Points on a hilly landscape, in no order, each with its height.
A ball rolls from a point to the lowest of its 2 nearest points, and stops where none of them is lower. Distance is the straight distance between rows; heights are no part of it.
nati: [140 134 166  89 125  78 188 166 160 164 154 138  93 134 128 120 177  98
 166 154 133 128  75 161 114  99 120 154 121 117 127 135  79  91 180 175
 138  90 124  83 166 123 176]  h=744
tele: [118 135  84 101 141 117  81 115 112 124 106 115 170 112 186 119  99 133
 134 136 164 138  96  44  70 145 119 130 143 109 113 132 187 160 124 120
  92 146 105 174  86 132 195]  h=252
kup: [132 119 119 144 130 101 134 190 182 134 100 109 105  75  90 143 110 111
 182 170 153 153 106 121  95 100 153 112 119 134 151 153 178 176 135 175
  89 131  79 149  85 153 135]  h=680
biba: [115 132  91 119 114 171  93 107  60 119  94 117 127 197 157 122  68 146
  76 137 115 118 164  79 154 167  94 100 155 113 133 105 142 114  95 123
 109 170 173 155  99  98  93]  h=402
Kigu: [149 119 132 102 119 155 160  82  99 122 147 126 130 166 112 129 109 169
 124 119 116 127  98 113 101 172 170 152  94  97 109  89 143 131 112  84
 153 147 160 134  98 129 119]  h=515
fisa: [149  85 144 192 113  86  81 190 126 107  43 131 138 137  98 101 109 111
 125 153 127 151 154  90 128  98 164 131 135 123 157 167 163 176 100 191
 108 158 114 145  38 126 106]  h=159
Gesi: [118  92 102 103 137  85 107 118 158 167 166  93 126  98 192 127 141 177
 179 114 140 146 100  94 135 121 116 121  91 153 101 122 121 125 153 109
 144  76  52 139 190 170 131]  h=340
toz: [128  96 126 165 125 126 137 164 154  96 130 114 169  50  85 119 164 110
 174 138 102 124 106  83 132 105 164 131 141 183 151 189 248 166 118 103
 157 114  91 148  77 130 135]  h=379
lilan: [109 171 135  97 147 126 155  93 124 157 200 150 107 191 170 129 115 138
 120  54  98 113 127 195  96 188  93 159 146 110  98  89  76 128 174  72
 132 109 167 145 208  90 130]  h=513
Risig: [153  87 143 168 124  88 137 164 145 102 119 114 156  96  78 128 156 131
 146 125 104 105  89 129 153 106 195 139  90 152 143 157 165 155 111 136
 174 114 109 111  87 142  95]  h=707
nivof: [137 139 157  85 118 102 165 131 163 165 174 140  97 151 178 116 158 129
 170 137 129 153  91 134  97 121 111 159 131 121 119 114  80  86 173 139
 134  97 144  96 187 112 181]  h=758
feg: [157  93 102  99 127  83  93 102 102 140 110  97 151 105 136 137  83 147
 162 105 165 144  80  32 104 138 169 148  99 126 110 122 172 156 128 142
 129 133  83 145  98 181 158]  h=408
fipi: [173  91 149 129 117 121 169  96  88 171 112  94 101 126  85 148  88 134
 160 148 192 156 130  76 153 122 156 128 110  90 100 111 110 127 140 178
 129 132 107 121 110 181 152]  h=545
kis: [151  70 127 185 106 150 142 131 137 135  92 116  79 109 166 127  91 136
 171 137 180 176 152 123 187  93 169 111 112 143  79 103 122  94 116 184
 136 101  92 115 187 182  91]  h=203
Velil: [121 162 152 150 128 133 156 129 110 113  89 171 110 141 111  95 140 103
  82 144 143 113 162 191 145  95 133 123 148 122 103 122  52 113 119 170
 138 130 146 128 137 163 154]  h=416
nepiz: [120 118 126 108 147 107 109 144 128 105 188 139 182 140 144  83 172 150
 146  92 100  70 119 126 135 180 138 146 124 143 155 146 147 176 167  44
 187  56 114 157 127 123 146]  h=318
pova: [174  76 140 177 117  72 142 165 135 132  94 105 134 115  78 128 124 124
 151 132 138 129  99 122 148 107 193 136  89 124 126 146 134 156 115 197
 138 132 105 104  81 154 105]  h=687
kiz: [106 133 107 116 129 154  92  98  98 116 145 130 152 151 165 129 100 161
  91 105  83  93 143 124 148 180 117 111 141 141 131 124 140 149 110  75
 145 140 148 151 132 123  79]  h=283
solu: [152 144 122 125 121 192 160  89  97 139 121 132  92 165 125 131  67 116
 110 156 163 162 177 104 131 123 101 106 163  81 115  87 104  87 111 146
 101 160 179 118 131  98 135]  h=625
zef: [115 150 105  92 140 127 142 119 141 115 194 121 184 112 105 117 176 135
 137  87 103  83 121 127 114 174 112 138 133 145 176 159 185 167 155  14
 160  74 121 159 129  98 132]  h=377
vodu: [157 155 128 140 105 189 174  84  99 141  96 129  82 141 104 118  92  97
  97 151 179 180 199 131 164 104  90 121 178  87 116 134  98  87 125 195
  82 146 169 107 146 131 164]  h=658
Tebot: [107 181 128 137 139 155 106 117 103 105 127 163 117 143 113 151 109 107
  67  97 109  99 168 188 157 121 113 107 136 155 116 113  77 107 102 123
 131 161 145 128 162 137  78]  h=766
bome: [156 117 133 119 126 120 103 128 142 138 165 131 134 129 185 128 110 155
 160 115 122 161 119 102 128 128 126 145 135 137 149 101  97 112 130 117
 122 116 154  91 172 104 114]  h=353
zapo: [ 98 115  94 136 112 145 123 138 167 125 136 105 105  50 144 139 121 163
 184 141 117 153 115  92 146 108 137 103 105 175 105 140 201 136 108  91
 127 121  78 152 158 163  92]  h=111
Budi: [ 85 128 131 129 100 197 163  96  87 129  84 102  82 146 142 143 104 126
 116 147 125 143 146 116 152 143 121 105 149 131  71 106 149  99  99 146
 111 194 139 132 122 138 122]  h=632
zakun: [115 149 137 157 146 123 127 167 113  72 145 172 154 120 102  62 143 148
 103 135  83  63 143 142 143 121 159 111 118 155 154 132 153 165 103  55
 207  81 122 162 132 139  97]  h=323
Soni: [146 133 110  79 142  77 103 171 179 161 156 108 135  95 131 156 129 113
 165 145 153 159  91 102  74 108 106 127 113 124 179 142 138 134 156 143
  78 113 102 102 134  88 149]  h=301
kos: [191  99 149 176 109 120 161 138 133 134 104 130 104 109  88 149 109 107
 137 113 160 167 137 163 186  83 159 140 120 127 136 140  79  88 134 223
 101 124 145  50 147 136 105]  h=633
vef: [135 108 104 120 115 113  73 102 115 152  96  92 161 119 157 164 108 130
 120 120 162 160 140  78 135 150 110 135 138 112 142 150 127 121 138 163
  72 163 136 105  95 122 150]  h=390
vupir: [140 113 168 138 143 101 111 189 152  85 185 170 162 116 126 119 171 112
 139  81  77  99 104 167 145 114 142 154 131 151 174 128 117 132 147  93
 154  89 157  73 154  65  95]  h=669
seto: [108 131 129  79 133  96 120 114 137 155 168 119 151 157 156 138 177 127
 120 108 134  91 109 156 119 168 106 155 127 108 140 142  74 137 190 115
 136  92 125 131 143 126 171]  h=789
ras: [133 125 105  95 143 130 124  98 115 145 155 127 132 160 199  94  97 179
 142 135 128 117 112  96 100 166 116 117 149 116 103  95 108 146 143  96
 140 108 125 167 129 140 159]  h=259
botol: [129 163 147 168 122 135  97 129 114  96  74 185 121 147 100  98 139  93
  60 127 133 136 194 188 159  86 114 128 164 138 144 151  60 108 110 183
 106 150 156 111 114 128 124]  h=349
pamap: [137 157  95 109 128 150  99  66  95 146 131 127 139 184 122 165  99 121
  58 101 140 130 178 149 145 171  71 123 138  87 141 123  88 101 127 133
  87 161 182 128 119 101 108]  h=300
koz: [147  82 117 172 114 126 128 161 141 133  86 105  87 113 147 119  75 134
 185 154 180 165 145  86 160 102 181 112 122 136 105 114 142 147 118 187
 127 122  85 149 136 194 106]  h=256
bik: [101 165 134 131 148 126 124 144 120  83 171 173 152 132  73 104 155 130
  82  93  79  47 146 184 138 138 141 119  97 145 152 140 134 152 130  47
 188  92 124 147 131 137  97]  h=380
mezat: [127 178 115 119 128 154 114  55 119 137 143 132 136 171 128 174 139 102
  70  82 131 142 168 188 119 175  65 151 152  95 131 123  84  84 130 138
  84 164 191 115 150  82 131]  h=359
nira: [ 99 159 101 119 137 172 163 120 118 137  93  97 102 134 103 134 105 122
 107 197 149 121 126 135  89 138 118  82 124  96 102 108 164 144  92 128
 110 154 119 188  96 151 137]  h=717
gulav: [ 90 101 153 186  92 122  89 174 105 106  12 111 111 162  81 113 135 110
  84 173 116 136 162  97 129 105 149 134 133 131 145 178 204 173  96 164
 108 190 118 186  32 128 101]  h=264
Lub: [177 115 111 114 135 137 119 107  92 163 135 122 112 156 164  98  43 158
 143 155 185 148 157  54 137 116 121 103 155 108 120  90  90 131 146 145
 129 106 127 144 140 153 148]  h=611
Pid: [127 121 111 136 134 100  91 156 126 111  69 121 158 106 134 115 112 105
 144 146 160 147  99  50  67 125 152 145 136 116 132 152 214 176 110 147
  95 160  95 168  47 129 180]  h=155
rerad: [137 157 157 115 136 104 114 130 152 122 159 169 134 146  89 160 170  93
  97  83 109 112 124 207 125 122 112 156 120 127 165 131  67 103 147 133
 113 134 163  69 143  82 110]  h=467
kizud: [111 148 114 120 140 162  99  95 138 109 158 119 175 150 147 160 150 129
 102 102  98 124 127 138  75 199  89 150 128  96 153 115 171 125 115  61
 117 152 178 145 114  42 116]  h=474
siko: [103 139  72  90 128 130 134 118 164 133 165  99 134  57 137 128 132 163
 172 131 119 144 100  74 105 127 111 110 117 165 126 146 203 147 119  54
 134 109  79 164 151 137 116]  h=47
vuvu: [158 141 138 136 125  86 125 152 140 163  86 132 121 145  59 126 148  92
  99 162 177 122 143 164 119 100 107 115 124  96 165 163  73 145 147 215
  85 129 116 111  73 140 152]  h=227
sefaf: [122 168 121 108 137 138 177  56 117 173 192 137  91 186 179 148 113 132
 116  59 100 149 137 183  92 179  66 151 157 104  74  87  75  93 167  97
 105 128 171 139 224 100 141]  h=539
gidof: [134 122 128 139 128  88 108 135 139 158  79 107 152 123  99 143 151 104
 107 155 167 121 129 131 109 121 118 123 131 101 147 171 107 162 141 191
  88 144 100 127  67 147 166]  h=284
buve: [ 98 158 154 133 118 154 164  82 121 133 116 140 124 117 121 163 177 101
 102 103 127 129 130 200 137 145 109 144 138 126  85 133  79  90 129 152
 111 171 141 100 154 142 151]  h=572
dimek: [148 117 145 115 128 126 142 125 155 117 160 123 135 110 107 176 148 134
 152 109 107 164  79 137 108 122 146 157 104 119 157 112 135 109 118 109
 102 141 172  72 123  70 104]  h=441
Dosuf: [ 60 124 158 163  98 174 102 156  90  94  41 118 109 147  97 121 139 107
  64 174  88 106 155 122 147 116 127 116 143 158 143 165 209 145  79 131
 134 187 132 182  75 116  95]  h=334
zakib: [105 141 124 109 139 139 106 115 147 117 176 120 174 121 118 149 172 130
 113 101  99 105 122 145 103 165 109 134 131 134 167 147 157 149 133  59
 133 118 138 132 119  88 126]  h=423
kir: [138 109 165 150 143 103 110 172 158  95 162 161 177 125 102 125 185 102
 130 105  78 105 110 160 117 117 128 143 131 134 181 155 134 133 130 120
 128 116 153  78  77  47 124]  h=697
Gasap: [ 99 131 117 144 105 174 125 141 130  89 109 118 142  84 112 122 131 139
 134 150  88 124 115  83 136 128 141 129 139 173 153 164 252 139  85  71
 157 158 139 159 100 107  94]  h=449
setan: [120 127 109 120 119 165 104 103 112 101 114 116 167 152 141 145 131 139
 108 131 112 133 116  88  90 183 124 147 120  99 142 122 201 125  92  86
 122 179 164 149  74  81 129]  h=524
levo: [129 167 124 120 134 108 105 120 129 141 118 155 136 172  68 130 158 100
  62 152 153  95 149 185 114 124  98 107 109  95 159 141  65 140 132 154
 104 128 126 130  88 132 135]  h=114
feni: [ 89 173 125 122 140 160 148 133 138 121 119 129 114 124 102 130 135 114
 102 178 120 100 134 169 105 122 119  92 132 123 116 117 126 144  97 109
 132 142 127 165 118 139 130]  h=734
Dem: [118 138 111 143 123 151 137 147 141  95 129 127 176  74  78 111 160 119
 128 143 103 107 121  86 116 122 131 124 144 170 178 181 249 154 106  57
 162 122 121 165  72 108 121]  h=417
vad: [136 103  97  80 138  83 110 101 123 164 142  81 147 100 155 142 117 165
 159 113 156 136  89  72 105 142 138 130  92 134 114 124 140 147 154 122
 128 108  69 148 142 178 158]  h=374
vize: [148 126 141  95 125 169 186  75  97 149 159 115 102 156 110 161  97 146
 124 116 136 151 116 125 109 149 136 132 107  86 102  73 111  96 119 103
 126 148 167 113 142 121 115]  h=551
gusor: [101 116 124 141 114 137 144 143 177 130 146 105  93  59 117 160 137 143
 180 145 128 153 105 139 146  94 140 105  95 158 109 129 151 127 119 124
 110 121  89 124 157 163  97]  h=166
lugi: [111 145 149 177 131 152  83 156 145 101  74 160 117 104 114 138 127  92
 103 144 121 154 181 176 159  93 113 120 169 161 158 154 111 101 103 183
  89 161 161  91 116 100  90]  h=265
tugud: [135 114 170 144 155  99 137 209 140  75 160 188 158 125 123  95 188  89
 129  84  86  61 118 188 160  93 154 143 125 154 144 121 102 124 162  97
 187  62 118  89 166 100 114]  h=642
Bisa: [ 95 134 132 147 113 151 161 134 162 146 148 127  63  72 135 155 131 139
 177 145 134 166 125 164 150  84 103  92 100 145  78 116 106  97 124 141
  93 125  93 123 195 170 112]  h=221
kubat: [ 87 135 141 138 104 185 161  82 110 125 110 118 103 124 162 154 133 125
 118 115 111 151 147 145 145 145 109 129 150 131  73 109 120  83 106 132
 106 191 154 104 154 126 127]  h=607
bopi: [132 104 129 163 117 160 128 130 137 117 125 129  96 103 180 135  88 155
 152 113 130 157 137 121 177 101 148 104 120 160  89  86 118  87 102 125
 142 119 123 103 207 150  66]  h=266
Giko: [135 179 146 132 136 130 108  96 141 119 146 173 137 154  99 166 162  92
  81  73 119 135 155 210 116 145  89 170 138 112 156 122  76  81 136 140
  97 160 193  78 141  67 128]  h=421
Loga: [168 138 132 142 109 149 143  64 109 138 140 135 109 134 161 139 106 133
 115  62 130 180 183 144 183 125 101 168 159 132 117 115  72  56 148 154
 112 129 182  58 223 122 126]  h=588
Tanu: [179 104 118 124 128  96  88 158 132 133 132 128 151 123 140 119  90 147
 158 135 147 153 115  74 123 117 154 134 116 122 174 124 114 138 122 150
 121 122 138 101 113 117 120]  h=404
Pidod: [171 120 138 148 105 140 155  92 126 142 130 128 101 110 132 149 115 121
 129  90 151 178 156 148 185  99 125 152 130 134 119 123  70  64 141 179
 110 123 154  55 201 141 118]  h=608
ran: [145 113 115 114 122  94 102 104 124 164 112 105 167 142 145 145 144 123
 113 124 161 130 119 113 118 145 121 143 123  99 142 157  96 136 156 168
  97 137 129 114  95 131 178]  h=343
ged: [107 125 111  87 130 103 133 106 162 179 189  98  99 111 185 140 136 169
 167 119 129 156 109 111 109 120  74 117 100 140  91 115 102 107 151  97
 114  98  76 145 193 153 140]  h=311
Vil: [115 134  78  89 146 134  97  84 101 132 133 111 176 152 198 126 102 159
 113 123 139 112  98  72  79 178  98 122 143 101 106 117 167 152 135  91
 110 138 121 189  99 124 167]  h=167
vafak: [109 175 146 109 160 129 149 119 107 118 180 180 111 179 141 108 110 137
 104  50  86  66 137 218 118 177 130 153 126 118  86  93  65 132 171  63
 158 107 149 155 186 120 120]  h=475
Vade: [136 111 114 136 107 143 100 118  99 140  53  91 132 143 110 161  96 105
 109 149 182 165 157  67 121 140 122 135 130  86 141 134 170 119 120 180
  68 191 142 122  55 113 138]  h=447
bisad: [115 143 107  71 150  90 138 106 123 162 154  97 145 144 107 141 154 148
 121 136 146  85  95 144 107 168 122 131  89  93 130 124 103 154 165 113
 143  98 107 160 120 157 169]  h=803
kefam: [136 107 122 117 137  76 156 187 187 141 136 100 119  57  82 142 142 118
 201 154 138 139  65 122 107  95 155 126  97 138 144 156 181 164 145 160
 115 105  70 123 103 139 142]  h=665
zud: [107 131 153 117 150 120 130 145 146 116 180 150 127 126 192  95 162 141
 156  97  98  91 122 164 138 137 130 138 140 158 104  99  94 122 166  76
 184  67 112 122 210 129 133]  h=591
Fozam: [117 144 111 124 136 118 144 152 146 142  90 101 108 110 107 123 110 126
 147 195 172 135 124 107  86 117 140 106 126 100 119 129 157 172 119 147
 109 136  96 181  88 169 169]  h=698
Gara: [127 146 150 171 136 129 145 158 138 105  86 164 111 107 127 116 148  93
 107 121 141 115 153 205 168  74 151 121 139 159 104 127  63  97 125 179
 145 120 114 102 179 161 126]  h=461
Paseb: [111 138 136 163 125 154  81 153 141 117  56 133 114 129  91 145 117  99
  97 174 142 149 172 148 131 104 112 107 153 131 168 156 134 133 100 177
  78 171 141 126  71 109  95]  h=173
seki: [115 122  95  97 130 153 158  91 111 140 134  95  92 113 151 110  98 185
 167 154 113 138  97  81 110 144 136 104 123 139  65  91 179 132 105  98
 154 131  97 178 127 177 134]  h=606
Rigo: [142 111 136 174 116 113  56 170 107 108  62 144 143 151 110  98 100 126
 102 164 134 149 176  91 138 106 129 118 136 117 174 150 133 148  98 168
  96 158 149 125  58 107  95]  h=16
leg: [124 143  94  89 143 109 157 120 158 124 181 112 128  73 122  95 145 175
 185 121 108 119  85  97 114 131 133 135 111 169 136 123 182 146 135  41
 188  70  96 159 156 139 121]  h=112
Pubi: [ 92 119 135 145 127 135 107 148 171 120 173 127 143  81 191 122 168 130
 177 129 103 130 134 118 137 112  99 108 157 170 117 134 137 134 135  92
 132  99  97 127 171 120 142]  h=555
pon: [157 127 112 130 148  95  88 174 143  99 102 147 183 120 121 100 134 103
 132 149 148 143  94  67  44 120 134 139 124  92 169 147 195 163 111 135
 100 141 117 146  42  73 180]  h=8
gad: [120 159 111 118 142 159 132  87  84 131 147 146 102 155 156 150  73 133
  78  75  95 111 161 170 159 151 100 100 148 144  88  87  79 104 114 106
 128 146 156 127 194 138  68]  h=784
zufar: [162 124 131 125 141  77 110 185 152 131 114 150 159 142 121  96 135 106
 136 167 144 131 100  98  64 110 134 138 124  94 167 141 130 155 130 164
 107 128 126 122  56  85 182]  h=160
teg: [130 148 125 120 116 147 158  56 119 163 164 126 104 148 180 146 123 141
 122  69 121 170 160 153 142 151  80 151 156 127  90 112  69  79 151 127
 105 136 167  98 214 124 135]  h=565
met: [148 130 133 117 133 124 112 111 153 144 161 119 133 128 145 171 121 137
 148 115 118 184 123 121 108 138 105 163 131 115 164 102 114  90 119 115
  85 144 189  75 147  55 111]  h=400
bazu: [105 109 111 125 110 155 137 113 102 118  89  90 103 121 135 116  95 161
 148 154 121 127 113  69 139 140 162 117 126 146  89 117 196 142  93 118
 156 159 106 169 102 175 117]  h=589
mugu: [ 99 120 153 160 135 109 121 130 117 122  98 127 152 129  75 135 184 106
  84 135 115  74 138 180 153 129 145 118 106 130 124 164 107 153 126 146
 159 126 103 132  89 174 133]  h=504
mukis: [150 136 119 120 124 165 152 113  92 147 102 124 101 167 131 103  62 125
 118 181 189 156 169  78 114 112 113  97 163  73 113  99 110 127 117 159
 105 141 151 160 100 132 156]  h=641
tanom: [139 145 100  97 126 189 158  88 119 146 137  95 105 153 142 162  82 132
 121 153 143 165 129  93  89 147  95 104 129  86 112  73 152  96  97 107
  94 163 149 142 135  90 121]  h=587
vuse: [ 73 135 151 155 105 164 113 120  85  94  59 148 122 179  85 122 153 110
  41 151  96  99 157 153 128 130 123 120 122 117 121 148 158 132  87 131
 131 193 146 162  66 121 108]  h=395
Kolag: [102 139 131 109 129 114 164 109 152 175 185 116  66 113 159 140 136 158
 163 115 122 154 121 154 132 105  78 107 100 143  71 102  66  80 148 117
 122  95  89 126 228 164 120]  h=275
ralup: [ 99 112 126 143 133 139  72 144 145 114 119 117 186  97 171 133 157 117
 139 148 120 132 137  93 111 135 109 129 164 140 153 164 172 152 124 115
 110 144 124 133  90  99 158]  h=605
Deteg: [142 128 144  63 124  91 148 120 137 164 169 136 130 184 164 115 150 135
 150 113 140 125  94 132  88 167 125 177 118  95 138 122  77 112 194 125
 141  90 145 121 147 107 188]  h=773
pimu: [123 105 156 185 123 117 116 177 129  79 109 155 156 106  63 112 159 113
 103 136  75  93 127 140 140  94 170 122 117 154 165 176 182 155  96 111
 166 126 128 119  68 119  88]  h=729
ded: [104 161 152 111 152 118 138 134 116 101 171 175 136 154 105 118 150 127
  96  68  89  52 136 209 135 164 149 146  96 129 121 114  82 141 160  68
 175  99 133 136 159 133 116]  h=431
reb: [ 78 151 139 151 115 196 137 147 123  78 115 138 122  94 109 127 132 124
 108 141  59 104 126 125 146 116 133 118 147 179 137 143 227 125  81  62
 158 165 158 148 129 106  75]  h=479
Sig: [119 153 141 104 150 105  90 146 160 126 163 151 150 131  80 160 183  92
  92 105 114  82 133 196 130 125  96 119 128 144 181 148  88 139 142 117
 126 111 121  96 135 100 103]  h=505
vof: [197  72 116 130 123  82  89 128 112 147 110 105 150 123 148 125  77 134
 168 112 177 163 113  41 136 121 173 149 113 124 133 125 121 137 136 181
 125 121 104 107 113 154 145]  h=445
dege: [142 109  99 150 127 104 108 166 142  97  92 115 148  72 108  95 109 139
 166 147 131 125 103  56 131 113 182 138 121 171 142 160 224 182 102 119
 167 121  81 180  92 163 117]  h=336
Fuva: [141 111 125 138 126 143 106 131 140 117 154 125 117 106 165 136  92 163
 163 118 115 157 122 108 153 111 146 124 121 157 138  87 123 112 104 101
 132 120 148  97 186 119  67]  h=312
Kuved: [168 144 137 138 103 151 182 110 130 167 106 128  83 128  98 123 119  98
 132 165 189 186 159 137 135  93 100 132 156  90 134 147  87  95 148 218
  79 130 144 101 143 142 190]  h=681
finuv: [127 104 169 173 135 102 114 164 143  94 119 175 166 137  61 112 196  96
  95 129  78 100 131 169 109 107 139 125 112 127 164 167 136 145 123 141
 129 137 129  94  39  77 123]  h=727
zofad: [122 128 137 115 141 126 148 102 110 142 143 138 117 164 202  77 120 164
 134 146 132 113 132 136 119 150 130 123 156 120  79  96  75 127 154 123
 171  96 134 157 140 161 177]  h=320
luv: [ 91 143 162 157 118 138 132 114  97  94  89 170 136 156  69 132 166 104
  55 127  99  90 149 188 127 129 140 123 101 120 111 144 112 130 108 126
 144 175 140 132  78 142 122]  h=453
Vumul: [ 99 133 101 135 107 173 103 123  69 129  56 100 101 179 125 127  67 121
  77 164 154 132 190  90 165 130  96  82 165 117 131 126 136 125 103 169
  83 174 146 162  93 126 103]  h=455
vivi: [ 99 170 131 131 137 166 126 136 136 113 124 147 105 112 107 150 117 110
 100 143 117 113 141 183 134 104 119  96 142 153 124 113 103 124  94 122
 122 153 143 124 149 137  88]  h=750
kuben: [112 115 166 138 166 108 144 177 137  88 158 166 156 119 156 103 176 108
 138  68  96  59 125 193 163 122 161 148 122 157 114 106 102 116 164  78
 206  51 105 109 207 132 126]  h=617
dedal: [115 116 158  83 143  93 145 171 165 128 198 141 123 124 185  96 183 126
 185 118  99 104  89 136 126 121 122 153 136 151 130 114 117 125 179  77
 173  51 107 117 184 108 147]  h=612
figif: [130 164 132 116 137 138 169 103 105 145 131 137 107 167 131 106 127 129
 103 151 148 109 145 165 123 131 119 116 139  95 103 105  54 113 135 146
 137 120 146 142 138 161 170]  h=385
fop: [145 109 132 104 115 130 148 109 128 117 139 116 140 124  94 149 140 153
 139 120 116 134  85 112 107 146 173 154  88 116 135 117 157 139 107  97
 143 147 144 112  97 124 116]  h=483
ruzoz: [108 115 110 122 106 153  98 123  97 108  78 108 139 148 135 123 108 142
 111 149 124 128 124  65 118 149 145 131 123 122 134 132 195 142  89 117
 126 184 137 158  65 120 124]  h=559
nor: [170 101 121 109 136 130 155  67  84 185 150  99  95 150 148 122  63 164
 143 129 182 147 157  83 164 129 122 104 130 113  91  96  77 102 166 148
 148  86 108 133 175 178 141]  h=590
Geka: [144  87 101 162 122 114 104 179 155 109  91 109 107  88 148 103  80 144
 196 159 153 150 119  68 140 102 186 121 118 158 124 124 195 169 102 150
 148 116  76 172 127 183 104]  h=298
vudel: [104 142 150 167 143 128 143 168 166 104 136 168 115  88 164 124 158  96
 145 112 115 115 133 194 157  66 129 120 145 177  95 112  83  89 138 131
 144  97 106  96 220 141 125]  h=498
zipo: [172 143 143 118 114 114 167 130 148 163 120 133 123 143 113 127 152  93
 135 160 160 167 116 145  92 113 106 152 139  84 151 146  84  86 155 207
  89 129 154  88 118  95 201]  h=705
Ronog: [ 95 124 125 142 125 146 101 141 148 116 129 121 148 103 180 111 143 133
 145 153 116 128 137 112 129 123 119 111 161 155 123 140 139 146 112 113
 127 133 123 138 131 129 136]  h=579
Tam: [186  86 140 126 114 140 175  82  94 180 139 106  88 125 113 139  80 139
 155 131 195 170 153  82 175 110 137 125 120 107  97 108  83  97 159 171
 142 102 115  99 169 170 135]  h=571
nosu: [154  90 123 104 139  64 140 188 179 134 161 112 125  75 130 117 149 123
 217 138 129 132  54  99 126  86 159 141 102 158 139 138 155 146 154 148
 147  73  76 118 144 127 139]  h=651
zeniz: [106 109 146 179 133 127 118 183 178 105 140 142 131  80 167 122 166  99
 161 134 115 125 134 166 169  79 135 108 148 178 125 142 123 122 125 137
 138  90  94 106 186 127 115]  h=525
mabu: [100 130 110 123 116 178 110 108  55 102 110 131 124 195 158 117  87 155
  73 113  62  93 145 108 159 187 121 118 138 136 113 108 164 127  89  88
 144 173 166 154 111 110  76]  h=344
kolo: [ 93 129 155 139 124 130 135 106 132 141 116 119 142 104 114 166 188 101
 107 119 129 112 131 191 150 135 116 126 131 146 109 160  92 124 133 158
 124 147 108 102 136 156 140]  h=543
tibi: [123 156 103 107 131 125  84  97 113 134 139 133 149 174  99 156 124 132
  61 119 132  93 149 159 121 159  96 107 107 101 162 131  95 140 127 114
 110 139 150 139 101 119 100]  h=223
Bulub: [160 138 151 115 117  91 156 137 137 152 126 147 125 165 120 108 177 105
 117 132 140 125 114 165 120 125 126 163 129 105 143 158  60 107 168 192
 128 109 149  80 124 115 191]  h=725
kol: [136 132 123 125 151 117 118 159 119  92 160 159 164 132 146  46 147 167
 148 138 105  79 118 103 128 149 150 131 137 151 151 125 154 174 132  59
 205  68 117 171 122 138 139]  h=248
pif: [100 131 113 119 133 156 141 102 107 117 137 114 123 117 145 128 112 170
 115 111  83  96 123 140 151 155 149 115 115 159  93 112 147 131 106  72
 176 125 128 147 158 161  80]  h=222
Reka: [186  88 153 184 113  94 143 167 135 136  90 129 104 125  57 139 102 107
 135 139 154 150 133 147 162  89 168 121 106 114 147 147 109 134 122 225
 106 143 127  82  83 140  91]  h=662
kagu: [107 124 109 111 143 130 160  93 130 124 159  93 113  81 130 130 133 189
 152 106  93 117  93 123 149 148 154 121  95 169  98 116 168 131 115  56
 189  97  95 148 173 171  86]  h=172
telo: [125 149  99 100 140 165 162  57  63 146 154 131 112 197 144 155  75 145
  76  82  94 102 143 160 139 195 105 111 141 102  75  91  93 119 134  94
 125 139 156 155 145 136  97]  h=800
Lepu: [162 125 120  82 144  62 124 182 157 161 140 119 140 130 107 124 138 103
 150 153 162 129  75 102  64 106 132 137 101  96 169 145 132 148 157 164
 104 109 102 116  88 102 175]  h=245
dube: [176  86 138 144 102 135 144 113  89 150  83 101 121 145  89 144  88 106
 143 140 199 178 146  49 138 126 145 147 125  75 122 129 143 124 133 198
  94 173 136 109  64 136 158]  h=500
sase: [147 110 135  94 142  84 130 186 171 123 174 141 145 109 146  97 157 125
 188 140 118 114  71 107 108 107 147 149 129 146 156 128 137 148 150 108
 158  74 113 111 135 102 152]  h=634

Call two points neighbours if one is among the 2 nearest of the other. Go from one point of each pair to the other, from neighbour to neighbour, staying as low as possible. Name the highest point that can't be avoided.
Vil and Rigo: Velil
kis and siko: vof
pon and Vil: tele

Two balls start at each pair of points below. Name the first point that both come to, or write never.
nor and vof: never
Risig and kup: never
Gasap and bazu: never

For each start below, name the point where the ball stops.
kubat: Rigo
gad: zud
seto: solu
sefaf: kol
ruzoz: kol
pimu: kol
reb: kis
Pubi: Vil
mukis: levo
